Points on a hilly landscape, in no order, each with its height.
A climber steps from a point to the highest of its 2 nearest points, and stops where none of them is higher. Distance is the straight distance between rows; heights are no part of it.
q_73: [ 14  11  -3   7 -13 -11 -14  -4  -9 -13  14 -22   9  -5  -8  -7   7   7
   2  -6  -5   5   8  -3  14  -9 -10   8 -11   7   7   2   3 -12   6 -12
  18   3   3 -10  -6   1   5  -4 -24  11 -20]  height 6.63
q_861: [  5   1   9  12 -11   6  11   3  14  18  -4 -13  -3  21 -18  -2  -6   0
 -17  23  -2  -3   3   5   3  -2  -4 -14  15  -3  -9  -3   3   8 -36  18
  12   9   4  14  15   2  -8 -13  13  12   3]  height 2.42
q_249: [  1  -8   9   6 -13 -17 -13 -16   8  -6 -10  -8 -10  15  -9  -8  -6  -6
  -2  12 -11  -4  -9  -1  -3  11 -13  -1  15  -2   4  18   9  -2 -27  25
   2  11 -18  15  16   5 -23   1   0   3 -13]  height 3.19
q_988: [ 27  -7   7   2 -25 -10  -8   3   1   5  12 -11  10  -3 -25   5  -6   6
   0   4   2  -8  -9  13   3   0  -9   5  15  20   9  23  20  -1 -15   0
  23   9 -22 -17  -3   7 -14  -4  -4  25 -23]  height 3.94
q_993: [ -4  10  -5  -8   7   5  -6 -24  17 -16  -3  -5  -2  -4  14   4   0   1
  -7  -5  -3 -18 -11  -2   1   6  -1  12  -1 -13   7   4  -5   8  10 -16
  -5  -6  10  12  -5  23   7   0   6   8  -2]  height 5.20
q_395: [ -2  18   9  11 -12  -5 -17  10 -22   6  -6 -13   0   8 -15  -7  13 -21
  -6   0  -7   2   5  -7  11  11 -13 -20  32  -9  -9   5  16 -12 -30  13
   6  10  -1   6   0  -8   9  -6  11  -4  -2]  height 3.20
q_833: [ -3  20  -1  12   6  -4  -5  -5  15 -18   1  -7  15   3  24   0  10 -16
 -11  -5  -9  -3   1  -3   9  -2   0  16  17   2   3  -5  -2  -8  -6 -14
   3  -4  19  17   2  22   5  -6  21  -5 -10]  height 5.96
q_83: [ 16  -8   5  -3 -21 -11  -9  -4  -5   5   4 -10   1  -1 -36  -5   1   3
  10  16  -4   0 -10  10  11  12 -13  -3  -1  10   4  16  21 -11 -24  14
  16  -3  -8 -11   4  -7   1   6 -12  22 -13]  height 4.86
q_278: [  0 -15 -10   4   7  11 -13   0 -11 -17  -2 -20   2   2  25  18  -8  17
 -12 -11  -1  -4  -4   0  -7 -12  -5 -19   3  -1   0  -6 -20   9  17 -11
  -8  24 -16 -15 -26   4  -8  -2  -3  -2   3]  height 2.45
q_766: [ -4   4   4   9  -5  -9  16  19 -12   3   8   1  -5  -8 -16 -10   9   0
  -8   4   4   5   2  -2  13 -10 -13 -18  17  -2   9  -6   6  17   3  16
  16   1  -2   3   2 -14  -2   1   5  14  -2]  height 0.75
q_645: [ -7  -3   1  18   2   7  23  10  -5 -19 -18   5  -4 -27  -6 -22   1  -4
   9  -3 -17  26   6  10   4 -10  -5 -27  24  -2  17   1 -15  12  -6  16
  -7 -12 -21  -2  25 -12 -13   6 -15 -13 -13]  height 5.41
q_455: [  3  19   0 -16  17   3   3 -27  26 -14  -4   3   0   0  10  -8  -1  16
  11   2  -5 -14  -4  -7 -21  -9  -8   8 -15 -21  11  -1  -4  18  18 -23
  -1  -2  12   7 -18  19   2   9 -13   2   0]  height 4.58
q_972: [  7  -9   0   4  -2  -9 -21  -8  -9  -3   2  -9 -10  14  17  18  -5  12
  -1 -19   9  -8  -3  -3  -7  -3   8 -27  11   6 -12   7   0   4   5 -14
 -12  21 -18 -13 -19   4 -18   2   2  -1 -11]  height 2.16
q_779: [ -5 -13  17  17  -5  -9  -5  -5  -1  -4 -16   1 -19   1   9  -6  -5  -1
 -15   3 -23  -6  -6  -7   0  -2   3 -14  29 -15   0   6 -13   0 -13  16
   4   8 -21  13  16   9 -17  -1   0 -11 -10]  height 3.92
q_202: [ 24  -2   0  -4 -37 -10  -7  -1  13  10   3  -8   8   3   1  15  -2   9
   9   0  -1  -8  -6   5  -1  -2 -10   3  14  12  -3  17  10  -5 -13   6
   2   8 -11  -3   1  24  -3  -3  25  11  -5]  height 3.12
q_853: [  2  -8  13 -11  -1 -23   5  15 -21   7  -6  11  -9  -1  33  -1   8  -2
   6 -14  -8  -6  -4 -10   2   8   1  -7  12 -12  -3 -16  24   1  12  11
   8  19  -9 -10   9 -14 -21  -2  12  -5   4]  height 2.60
q_193: [ -4   1   6   7   4 -12  29   1  -3  -6  -4  -3  14  12  22  12   0 -14
   9  -2   8   3  -4   5   3  10   7  21 -13   6  13 -19   3  10   4   6
  -8  -3  14   7   5   1   3   5  31  -9  13]  height 8.17
q_204: [-16  10  -1  28  12  20  19  25 -19  16 -12  -6   0  -6  -7  -5  -3  -1
  -7  24   4  20  -3 -21   5   3   9 -36  15 -10  16 -20  -2  18  -4  23
   3   0   9 -22 -15 -25  -3 -13 -14  -2  20]  height 2.22
q_356: [-15  -5   2   6  -2  23  30  12 -11   4  -7   2 -19   2  18 -15  -2 -10
  -6  11  -6  23   2 -15   0  -4  18  -1  -1 -15   9 -14 -10  23  14  11
   3 -17  -1 -14  12 -12  -3  -8  -1 -22  19]  height 2.93
q_129: [ -3   1  13   1   4  -4   6 -10  -8  -6   4  -8   4   0   3   8  -1  -4
  24  -6  13   8   5  32  -2  -2  10  35 -14   2  13 -14  -9   3  11 -24
 -25  -5  -4 -15  -8  -9  -5  15  14   8   6]  height 4.23
q_827: [ 11  -9  10 -27  -3 -11 -18   7  -3  30 -14  14  -7   7  -8  15  -1  13
  -5   1   5 -17 -10  11   0  23   5  12  -2 -17  -5 -17  12  -2 -19   9
 -10  -1   7  10  12  -4 -17   2   7   5   5]  height 3.77
q_659: [ 10   4   6 -11 -14  19  12   8  24   9   3   0 -18  19 -32   4  -5   7
   0  14 -14  -9   2  -6 -10   0  12   0 -11  -2   4  16   5  29 -23  -2
  -5 -20  12 -14  11  -5  -3  -5  12  20   9]  height 8.22
q_411: [  7 -12  16  14  21  -2   3  18   6   2 -12   7 -17   4 -20  14 -14   1
 -24  16  -2 -11 -13   2  24   4  -6 -13  11  -9   9 -13 -11  10  -9  16
   8  16  -3  20   5 -15  -6  -4 -13   0  -1]  height 1.40
q_479: [ 13   2 -14 -16   0 -15  -1   1  -1  35  -3  37  16   6   2  18 -10   1
  23 -11  13  -7   5  10  -1  13  26   1 -22   8  -4 -24   3   7 -13  -2
 -13   5   7   2  17   3 -11   0  19  11  -6]  height 7.04
q_772: [ 14 -26  14  -4 -20   4 -12 -27  15   0  -5  -5  -9  11 -11 -20   6   2
  -8  28  -9  -4 -12 -16   5   7 -21  -3  15   3   6  18  12  -3 -13  25
  12   3  -6  18  11  20 -11   2 -20   8 -19]  height 2.55
q_384: [-12  11   1   5  15 -12  31  12 -13  -4 -18   7  10  11   5  20   1 -25
   8  -4  11   2  -7  -2   4  14   6   0 -11   3  -7 -28   5  -2 -13   3
 -13  -7  14  26   1   2  13   8  34  -2  19]  height 6.86
q_248: [  5  11  -7   3 -18   5  -9 -19   6 -19  13 -12  -4   5 -12 -28  10   0
   7   5 -18  18   2 -10  12   0  -5  -1  -3   9   1  17   5   1 -21   5
   6  -8   4 -10 -11  11   5  -9 -18   1 -12]  height 5.50
q_876: [ -1  16   4  10  10  -3  14  -2   8 -16   0 -10  14  14  18  -6   8  -8
  -7  -3  -9  14   2 -13   4   0   5  11  -1  -6   2 -17 -11  14  -5   4
   6  -9   9  10   1   6   7 -12  15  -9  12]  height 6.84
q_237: [-11   3  -5  -6 -10  28 -11 -30   0  -8   8  -5  -5 -16   1 -15   0   5
  -5   7   0   5 -13 -15   0   2  -2 -11  -6   3  -4  23 -16   1  20  -1
  -3 -22   0 -11  -9  12  16   0 -16  -5 -14]  height 4.62
q_326: [  3   1  -9  -9  -1  -5   1 -18 -11 -13  -3 -17  12   2  14   1 -11  -4
   5 -18  20  -2   2  20 -23  -3   2  27 -12  -3   7  -7   3  -4  25 -26
 -23   5  -6  -5 -23   5   3   2  -1   1  12]  height 4.99
q_639: [  4  20  -3 -20   3  -9  26  11   1  32   2  17  19   7  -7  21 -10   4
  18  -1  11  -1   3  -2  -5  17  11   3 -19   3   2 -22  24  24 -20  -1
  -8   4  15  -3  11 -11 -17  -2  18  19   8]  height 7.59
q_18: [ -2 -10   8  -9 -16   3   2  17  -9  -2   4   9  -5  -2  -6 -19   8  -5
 -20  -2   2  -1 -11  -1   0   2 -12  -1  20 -11  -2  -4  11  10  18   0
   6  -5 -13  15 -10   5  -6   5  13   6  -2]  height 0.47
q_688: [-16  -9   7  12  -4   7  15   5  16   7  18   7   3 -22 -20 -11  12  11
   9  10   6  10  -7   8  -9  -3   1  -4  -2   9   4  -4 -11  10 -12  -4
   7 -11  -9 -26  14 -21 -34   4  -1  -8  -7]  height 4.69
q_427: [-22   9   4  11   4 -19  13  20  -7  11 -17  11  -1   4 -12  16  -1 -11
  -6   6  19   0   3  -6   6   4   2  -1   6   1  -6 -14   2 -12 -11   3
  -4   1  10  38  -2   1   8   6  33   8   7]  height 5.78
q_992: [ -8  13   7  27   3 -13  -8  -7   0 -14   0 -10  -4  -6 -20   1  -5  -8
   4   0  -6   4  -5   9  14   3  -2  -7   3  -7   6   8 -12  -5 -18   4
   0  18  -8   5 -10 -14   7   4   1   1 -14]  height 2.97
q_407: [ -4 -19 -16  -3  20  33 -10  -2  -9 -28   5  -4   5   1  21  12  -3  16
  -9  -2   1 -19   1 -18  -6  -3  -8 -18  -8  15   3  -3  -7   6  25   1
  -4  15 -17 -22 -13   7  11 -12 -30  -7  20]  height 2.15
q_459: [ 20   5 -12   4 -18  -7 -29 -20  10   1   5 -26  17  12  10   8  -1   1
   0  -6  -7 -14  -7   5  -5   9  -2  10   1   7   1  21   8 -25 -19  -8
  -5   6  -4  -8   0  19  -2  -7  10  10 -14]  height 2.54
q_722: [-14 -10   9   7   9   6  20  19   1  15   6   3  -3  -1 -13  -8   5  -2
   3  11  16   4 -10  14  -4  -1  12   4   1 -10   6 -14 -16  20  -3   3
   1 -13  -5  -6  15 -25 -23  12  13  -3   0]  height 3.99
q_409: [ 13 -12  17   0 -20  19 -11  -7  -2   5   1  -2  -6   2  -7 -19  15  -7
 -19  22  -8  16  -8 -17  23   9 -23  -3  18  10  10  17   8   5  -3  14
  15  -1  11  15  12  21   3  -7 -33   9 -31]  height 2.13
q_777: [ -9   6 -11   3   2  15  -6  -9  -5  -5  15  -9   7 -17  15  -9  -1   3
 -10   0   3   9  -2 -11   2 -10  -4  -1 -11  15   0   7 -23   7  26  -6
   4 -15   1 -27 -14   4  16  -8 -17 -16   1]  height 4.98
q_916: [ 10   6 -14 -15  16   4   1  -4 -13 -15   3 -11  25   2  10  -5  -7  -8
   4 -26  16   6  27  22 -23 -10  -2  28 -13  -2  -4  -6  18 -29  28 -21
  -7  10  10  -2  -7  -1   9   2  -4  -6  23]  height 5.74
q_234: [  9  -6   4   6  17   9   0   7   5 -11   8  15  -5  11  -2  10   2  -9
 -22   3   5  -4  11 -11  25 -11 -16   3 -12  16  -1  13  -1   5  16   5
  22  15   5   5  -1  11  28  -5 -37   3   6]  height 1.55
q_905: [-12   2  -1  21   7  -3  18  11  -5 -14  11   2   2  -6   4  -3  -3  -4
  -1   6 -10   3   8  -2   9 -26   3   6 -11  -3   7  -7 -22  13  19  15
  16   3   0   3  -5 -10  10  -2 -21 -13  13]  height 2.29
q_433: [ -2   2 -15  14   6  13   2  -4   4   1  11  -2  -2   4  17  13 -10   4
 -14  -5   8  -2  14  -8   6  -8  16   1 -21  14   4  20 -19  21  28  -8
  -1  -7   1 -29  -8   1   1  -1   2  -1   2]  height 5.51
q_544: [  6   8  -6 -13  12  -1  -9 -10   3 -11  -4  -2   1  18  20   7   7 -12
  -8 -19   9   0  -1 -12  -8  16  12  -1   8  10 -25   0   9 -11  11 -17
 -16  -4   6  -1   0  17   7  -6  30 -15  10]  height 4.32
q_260: [-17 -20  -4   1  10  31  18  -2 -11 -20  10   2   9  -2  24   5   6  11
   8   6  -4   5   5 -25  -2  -7 -15 -14 -11  32  -3  -3  -9  10  36   8
  -2  -1 -14 -18 -20  21  17 -14 -34  -5  13]  height 1.93
q_797: [  6  -2  11 -20   3 -11 -24  -6  -1  16 -21  12 -11  15   1  12   3   2
 -21  -9  10 -13  -3  -3   0  22   0  13   1  -6  -6  -3  11 -11 -11   3
 -10  -9  19  31  19  19 -11   1   0   0   9]  height 3.26
q_431: [-12   8  -8  13   2  20  26  19 -13  20  -1  -5  -4   1  -4 -12  -6   0
 -15  21  -5  26   9 -13   7   4  13 -15   5 -18   6 -21  -9  14 -12  22
   1 -14  -1  -9  14 -18   2 -19  -2  -1  18]  height 2.56
q_651: [ -1 -10 -13 -11  17  12 -22 -20   5  -7 -19 -14  21   3  14  27 -11  20
 -12 -22   9 -25 -12  17 -12   7   6   1   1  -3 -11  -7 -17 -17  10 -16
 -13   1  -9  22 -12   8   6   5 -18   1   9]  height 3.13
q_768: [-10   7  -1   9   0   8  -4  -5  -4  14   3  -2 -14  -8 -23 -11  -6   9
  11  27  -7  21  -1  -9  13  10   6 -13 -24  -3   0  16 -15   2 -16  11
   2 -23  13 -24   6 -13  17  -9 -24 -11 -15]  height 1.23
q_6: [ -7 -11  14  15  -5   4  17  11  -3  -6 -11   4 -13 -17   7  -9   1  -3
  -5   9 -27   9 -11   3   5   3  15 -14  23 -13  17  -6 -20   3  -2  12
  -9  -4 -13   3  18 -11  -5  -4   2  -9 -10]  height 4.61
q_120: [  0 -12   4 -11 -17  16   9  10   3  -2  -7   1 -12  -8   3  -6  12  -8
 -33   8   6   3 -15 -18   8   5  -7  -9  24   3   8  -8   4  10  19  -2
  -2 -19 -10  15  10  17   0  -7   5  14   1]  height 0.26
q_838: [-13  -2  -3  26  13   5   1   1   2   6   7  -8   5  14  12   4  -8   3
  -4  -5   4   1  25  11  -4 -28  29   3 -28  -1 -12   9 -21   2  15 -14
  -2   7   3 -16   4 -10   4   4  10 -15   0]  height 4.80
q_895: [ -9  10  -3  10   8   5 -17  -7   5  -3   1  -6  -5   8  -4 -11   5   5
  -9 -11   5   1  20   7  -4 -24  19   1 -15  -9 -15   2 -14  -8   6 -19
  -5   7   8   1 -10  -6  11  11  17 -19   7]  height 4.18
q_767: [ -2  19   0  -5 -13 -11   1   4  16   9   2  14  -1   6 -26   5   1   2
  -8  11  18  -8   7   0   3   1  -8   7   0   6  -6   2  12  -2 -21  -2
  10  -7  15  37   1  11  16   9  27  12   5]  height 4.68
q_343: [-12   7   2  21  23  -2 -17  -2  -7 -28   4  -6   3  -4 -10  -8  -4 -12
  -1  -5 -15  -4  -4   5  11  -9 -12  -9   5   0  -7   5 -10 -23  -2   6
   7  14   6  20 -12 -14  23  17 -20  -9   1]  height 2.34
q_399: [  1 -10   8 -20  12 -30  12  29 -13  23 -25  22  -4  -1  17  22  -1   0
   4 -13  -5 -11   4   8  -4   8  18  -2   9 -13   2 -18  18  -7  -3   3
 -10  16   1  10  13 -10 -25   9  26   0   2]  height 3.08
q_580: [ 27  -6   3  -9  -3  -3 -20  -1   1   6  -6 -13  -1  10 -28   2  -6   5
  -9  -8  11  -9 -14  18   6  13   1  15 -12  -7   1  18  23 -12 -17  -6
   4 -10  -6   1  -6  -6   5  10 -24  18 -20]  height 6.28
q_408: [ -5   4   0   4 -11   5  -8  -5  -6  10  12  -2 -15 -17 -22 -11   4   7
  16  17  -2  12   3   0  18  -6   5   1 -28  -6   4   4 -21  -3   4   0
  -2 -17  -3 -28  -2 -29  -1   7 -20 -11 -14]  height 0.90
q_482: [ -3   1  -3  -4 -21   1 -20  -4 -13 -15  -2  -3 -17   3   1 -18  14  -8
   7  -5  -1  21  -3   4   0  -5   6  -1   6  -4  -8  10   0   1  -1  -7
 -11  -4 -15 -18  -6 -13  -5  11  15 -10  -1]  height 5.65
q_102: [  6   9   2  -4  13  -5  12  10  -6  19   0   1   5   8  -1  10   3  10
  16   2   6  -1 -10  -8   2  19   0   4 -16 -24   3 -31  16  26  -6  -3
   0   5  16 -12 -10 -27 -14   1   7   6  21]  height 6.29
q_849: [  6   6   7  11 -20 -16 -14  14 -26   2   0 -12  -2  -2 -28  -6   6 -11
   6  -3 -13  -6   9   3   8   9 -12  -7  25   0  -5   9  24  -9 -24  -2
   6   4 -14  -8   8 -16   1   9   9  22 -10]  height 3.83
q_516: [ 31  -1   0   1   9  -4 -16   3   3  -1  -3 -18  11   6  -9  11  -6  12
  -4 -21   7  -3   4   7   2 -13   2   2  -9  -1  -5   9  14 -13  12 -12
  19   0   5   0 -12  -1   4  -4 -39  14 -14]  height 8.02
q_947: [-11   0   5   8   4  -1   2  -1 -24  -8  15  -8   0 -17  -1 -14   6   8
  28   6  -1  13  -2  15  10 -20 -10  -1 -10   0  12   3  -8  -1  17  -7
   0  -9  -3 -29  -7 -17 -12   9 -28  -4 -12]  height 0.57
q_167: [  7  12 -27 -17  -5  -2 -12 -11   5  12  19  -2  18  -7  16  -3 -12  -6
  12 -18   7   0   6  -4 -15   4  -3  14  -8  19 -12   9  15 -23  12 -28
  -9   7   4   5   4  17   4  -9   7   5  -1]  height 3.50
q_737: [ 22  18 -19 -18 -17   2 -10 -18  19   7   8 -10   8  -7  11  -7  -3  -2
  18  -6  -9 -18 -12 -11 -12  15 -10  20  -6  10  -1  14  16  -7  -7 -12
  -3 -14   3  -6  -4  22  13  -8   1  11  -5]  height 3.02
q_72: [  3   3   5  -9 -21  -5  14  18   6  23  -9  -3  -1   7 -17   1   1   0
   8  13  -3  -1  12   6  -9  -2  -4 -10  14   4  -5  -4  20  -1 -27  23
  -4   7   2  11  16  -1  -1  -8  40  19  11]  height 1.89
q_17: [  5 -14  -5  -6  20  21  -3 -17  18 -22   1   7   1   2   6  10  -3  23
  -1  -6  -4 -18 -14   0 -17 -15  -3  -2 -16  -8   2   5  -9  12  31 -14
   7   2  12   3 -20  13   6   4 -36  11  11]  height 4.00
q_928: [ -1 -17  -9   2  18  25 -31 -18 -10 -17 -11 -16  10  -6  14  15 -14  14
 -14 -11  -2 -16  -8  13 -11  -8   6  -4  -5  -5  -3   4 -24  -9  18 -17
 -14  18 -14  -6 -11  -7   5  -3  -2  -2   7]  height 2.75
q_636: [  9   8 -11 -26 -11 -11 -11   0  20  38   6  32   8  -4  -3   8  -5  14
  26  -1  -1 -14  -2  11 -14  13  18  11 -22   1  -7   0   0  -9 -29   7
 -17   0  -5  -4   9   0 -13  12  14   8   5]  height 5.64
q_716: [-15  10 -14  -1   3  -1 -21 -18   0 -14  17 -10   7 -10  16 -15   4  -3
  11 -11  -5  -2  12  12  -7 -11  -1   7   0  -5  -5   6  -7 -19  15 -16
  -7   9   3   3 -13  -4   7  11  10 -17  -4]  height 3.61
q_405: [  9  -4  -5   1  -2 -17  -5  15 -15 -10   3  -3  -6   3  21   2   4   6
  11 -21 -10   0  -1  -1  -6  -2  -4 -10  12   2  -3  -6  17   2   8  -5
   8  12 -17 -24 -19 -10 -26  -5  -3 -15  -4]  height 2.23
q_88: [ 20 -10  18  -1   9  10   1  10   9   5   6   8 -11   2   4  -6   4 -11
 -23  15   2   5   6 -25  23   0 -14   2  14  10   7   5   3  19  11  -6
  20   0   6  12   5  21  19   0 -29  13 -15]  height 1.81
q_9: [ 10   0  -5  -2 -11   3  -4   3  15   9   6   4  -9   4 -18   2  -7   7
  -7  10   1  -5   3 -12   0  -3  11  -3 -12   3  11  20   0  27  -6  -8
  14  -9   0 -20  -1  -3  -2  -5  -6  15 -11]  height 6.64
q_174: [ -4 -16   1 -12  -7  -8  18  23  -7  20 -15  25   0  18  10   7   6 -19
  15 -19  14  -1  15 -12 -12  -6  19  -8  -6   6 -23   6   9  -7 -18   6
 -20   5   3  -1  14  10   5   4  44  -3 -18]  height 1.01
q_521: [ -4  10  -5 -14  15 -18  10   2 -12  12   7  11   5   1  12   1   7   6
  26  -7  14  -1  -5   3  -2  -2   0   9 -10 -12  -5 -23   8   2   1   4
   0  13  11   5  -8 -24  -2  12  -5  -8  13]  height 5.42
q_720: [ -5 -11  -4   4   9  -4   3  -7 -12 -14   9  -6   9 -20  -6   3  -5   5
   8  -2  11  -2   1  25  -5 -23  -3  15  -6  -8   7  -1 -11   4  31 -10
   1   4  -8 -22 -17   3 -13   8 -30  -3  -4]  height 0.33
q_903: [ -5 -17   3   7  -1  16  29   6   7  -3   1   8  -5 -15  12   4  -2  -5
 -20   9   6  10 -18  -5  10  -7  -9 -10  10   8  16  -7 -21  24  28   8
   3 -25  -6   0   5   6   3 -11  -9  -1  -2]  height 0.07
q_281: [-22   3   2  23  21  -5  16  11  -5 -18   9  -5  19  10  18  -2   9  -5
  10  -6 -13  -9   4  -3  -2 -25  -6   1   6   0   2 -14 -13  -7   4  13
  21  19  -7   9  -9  -7  11   7   0 -23  10]  height 2.72
q_499: [  5  11 -17 -17  17 -17  -5 -10  10   1   5  12   6  -4  11  -3   3   6
  12 -22   9  -1   5   4  -3  -4  -3   5 -22   0 -12 -11  20  -9  17  -9
   5   9  19  19 -17  -9   6   9  -7  -2   7]  height 5.85
q_630: [ -1   1   1  12  28   3  -9   7   4 -15  -4   4  -1   9 -10   1 -12 -14
 -24  -1   1  -6   9   7  19 -15  -2   2  -8   2 -10  17  -9 -16   0  -2
   8   4  12  24   1  -4  21   2 -23 -10   5]  height 1.91
q_512: [ -6  20  -1   8  -5 -14  -7 -17  15  -5   8  -8 -10   0 -22 -10  -3  -1
   5   2   6   0   6  -4   5  -8  -3  -1   1   1  -5   9  -6 -12 -15   3
  12   8   5  24  -4   3  15   8  13  -5 -11]  height 3.73
q_293: [-29   9  -2   0  16   3   0  -1 -10 -10   7  -9  27   7  41 -15  14 -12
  17 -14  -9  -1  16   2  -5 -17  -3  14  -4  -4   3  -8  -3 -15   6   4
   7   9   3   0 -11   6   1   2   6 -26   5]  height 3.14
q_81: [  8   5 -25 -26  15   1 -12 -10  12  -2   8   6  20   0  16   6 -14  -1
  -6 -19  17  -6   4  -5 -16  17  -4   0   8  15 -23   6  13 -29  19 -34
 -20  -9   3  12   2  16   9  -4  11  -3   9]  height 3.86
q_837: [  1  -9  12   5   0  -1   6  27 -12  -6  -7   5  -8 -11 -18   6 -11 -13
 -16  12  -8   0  -7   5  27  -3 -14  -8  10  -3   9  -6  -2   2   1   9
   4  -3   3  16  11 -14  14  -6  -9  15  -5]  height 1.06
q_80: [ -8  -5   9 -19 -11  -7 -17   3  -7   8 -16   6 -20   4  -8   3   2  -9
 -17   6   0 -12   1  -4  -9  28 -16  22  14   0  -8  10  10 -31 -17   5
 -15 -11   4  36  16  23 -13  -1  23   3  11]  height 2.77
q_159: [  3 -14   2  -3  -5   7  14   1   7 -10  10   7   7 -15   0   5   1  11
   1  11  11   3 -14  -1  -2 -10  -7   0  -2   1  16  -7 -10  24  29  -6
  10  -8  -4 -10 -15   5 -10   6 -16   9 -13]  height 0.08
q_982: [-15   2   8  15   4  11  20  -3  -2   4  11   2  -9   3  -4 -15   0   9
  16  11  10  13 -10  -6  -8  -8  15   8 -16 -12   7 -16 -16  34  12   0
   3 -21  12 -15   1 -13 -17   1  -4 -12  12]  height 3.39
q_233: [ 20   8 -15  -8  20 -13  -3  -1  13  -6  -5  -7  21   7   3   5  -1   9
   4 -27   5  -1  26  14  -7  -9  -4   5 -12   1  -6  -6  27 -18  19 -13
   5   6  13   9 -15   1  12  -5 -25   3  15]  height 6.67
q_15: [ -5 -12   9   3  -5  -7  19  19   1   4 -12   4  -5  22  -4   2   5 -22
   5  -7   3   7  22  -1  -8  -8  11 -16  12   4 -17  -5  15   1 -15   8
 -10   3   3   6  16   7  -3  -6  46  -2  -8]  height 1.38
q_888: [-10   7   2  16   8   7  24  10  -3  -4   3   3 -11 -11  -2   7  -5   2
   7  23  -3  17  10 -15  18  -6 -10 -13 -11   3   5  -1 -22  10   6  17
  13   3  16 -12 -16  -5  25 -11 -33 -12   5]  height 1.90
q_52: [ 10  -3   7 -25  -5  -5 -22  -1   6  29  -6  22  -2   2 -31  13  -1   5
  14   7   1  -9   1  22  -8  21   8   4  -9  -1  -6  -8  11 -15 -31  17
 -20   2  -4   2  10  -2 -11  16  15  17   7]  height 4.54
q_291: [  7 -12 -12 -18   9  23 -12 -21  20 -13 -13   1  20  -3  15  10   2  23
  -3 -13   3 -18  -7  18 -22  -3  -5   4  -4 -12   4  -6   3 -12  26 -18
   2   4   4  19 -15  18  14   3 -34   6  15]  height 3.56
q_220: [ -6   2 -11 -11 -15  -9  -7   2  -7   9   3   7   2  -7  30  -9  11 -13
  11  -9 -15  -4  -5  -5 -12  18   2  13  17   7  -5   9   3 -29 -19  -4
 -10   0 -16  -1  20   3  -1  -2  25 -10   5]  height 1.75
q_814: [ -5  14   9  12  10   8   7 -16   7   2  -3   6 -27 -19 -15   2 -17   5
  -3  22  -8  23  12 -19  14   7  -1  -8 -18  -3  -2  18 -25  12  -3   5
  11  -4  23 -19  -9  -9  20 -13 -30   4 -12]  height 1.57
q_753: [ -7   2   9  -8  -3   8  -7 -13 -11 -15  -4  -7  -3   6  14 -12  19 -18
  -4 -14   1  13  -4  -5 -18   4  17  12   2   5 -18   6   8  -7   7 -15
 -14 -12  -8 -11   0   0   8   6  38 -31  13]  height 4.85
q_415: [  3  -6  -2 -10 -13  -8  -9  14  -8   6 -13  12  -7   1  -1  -3   7 -19
   2   0 -29 -13  -1  -8  -8  20  -9   6  16  14  -3   4  15 -30 -27  14
 -17   1  -7  15  34  15   3  -6  33   6   4]  height 2.20
q_694: [ -7  -5   4 -17 -18  -7   3  -3 -14   4   8   9  -5 -13   8  -8  13 -11
  26  -3   7  18 -15  13 -15   4  -2  15  15 -10   3  -7  11   1  10   3
 -11 -10 -12 -15  -2 -17  -6  14  14  -4  -1]  height 6.70
q_839: [  2 -10 -14 -16 -11  -3 -25 -15  10   6  -7  11  -7  -1  25  -4   6   0
   4  -6  -7 -20 -15  -8 -12  27   4  10  -6   2 -16  11  -1 -32 -15  -4
 -16   2  -5   9  14  14   6  -4  16  -9   7]  height 1.41
q_566: [ -6  -3  -7   9 -25   4  13   1  20   8  27   6  -4 -19 -20  -3   2  21
   3  11   2   7   4   7 -12 -10   2   5  -4  12   8  14 -18  26  -3  -3
  10 -10  -7 -30  -2  -1 -22  -3  -5   2   4]  height 5.48
q_890: [ -1  -7  19  10   7  -8  16  15  15  14 -11  12  -4   8 -26  14  -7  10
 -21  12  11  -6   6  14   2   1   8 -14  19  -9   2 -12  -3   9 -12  10
   3   6   2  24  17  -5 -25  -1  17   3  -6]  height 1.88
q_5: [ -3   7  -1  18   5  -8  24  -9   9 -14   3   3 -14 -35 -24 -10  -8   1
   1  11 -13  27  15   6  11  -7  -2 -21  10  10  14   9 -15  -1 -11  18
  13  -1  -4 -11  10 -14  -1  -6 -24 -10 -20]  height 6.65

For each start below, name the point where the climber stops.
q_405 | q_639
q_737 | q_694
q_903 | q_861
q_220 | q_639
q_88 | q_5
q_159 | q_433
q_905 | q_433
q_431 | q_659
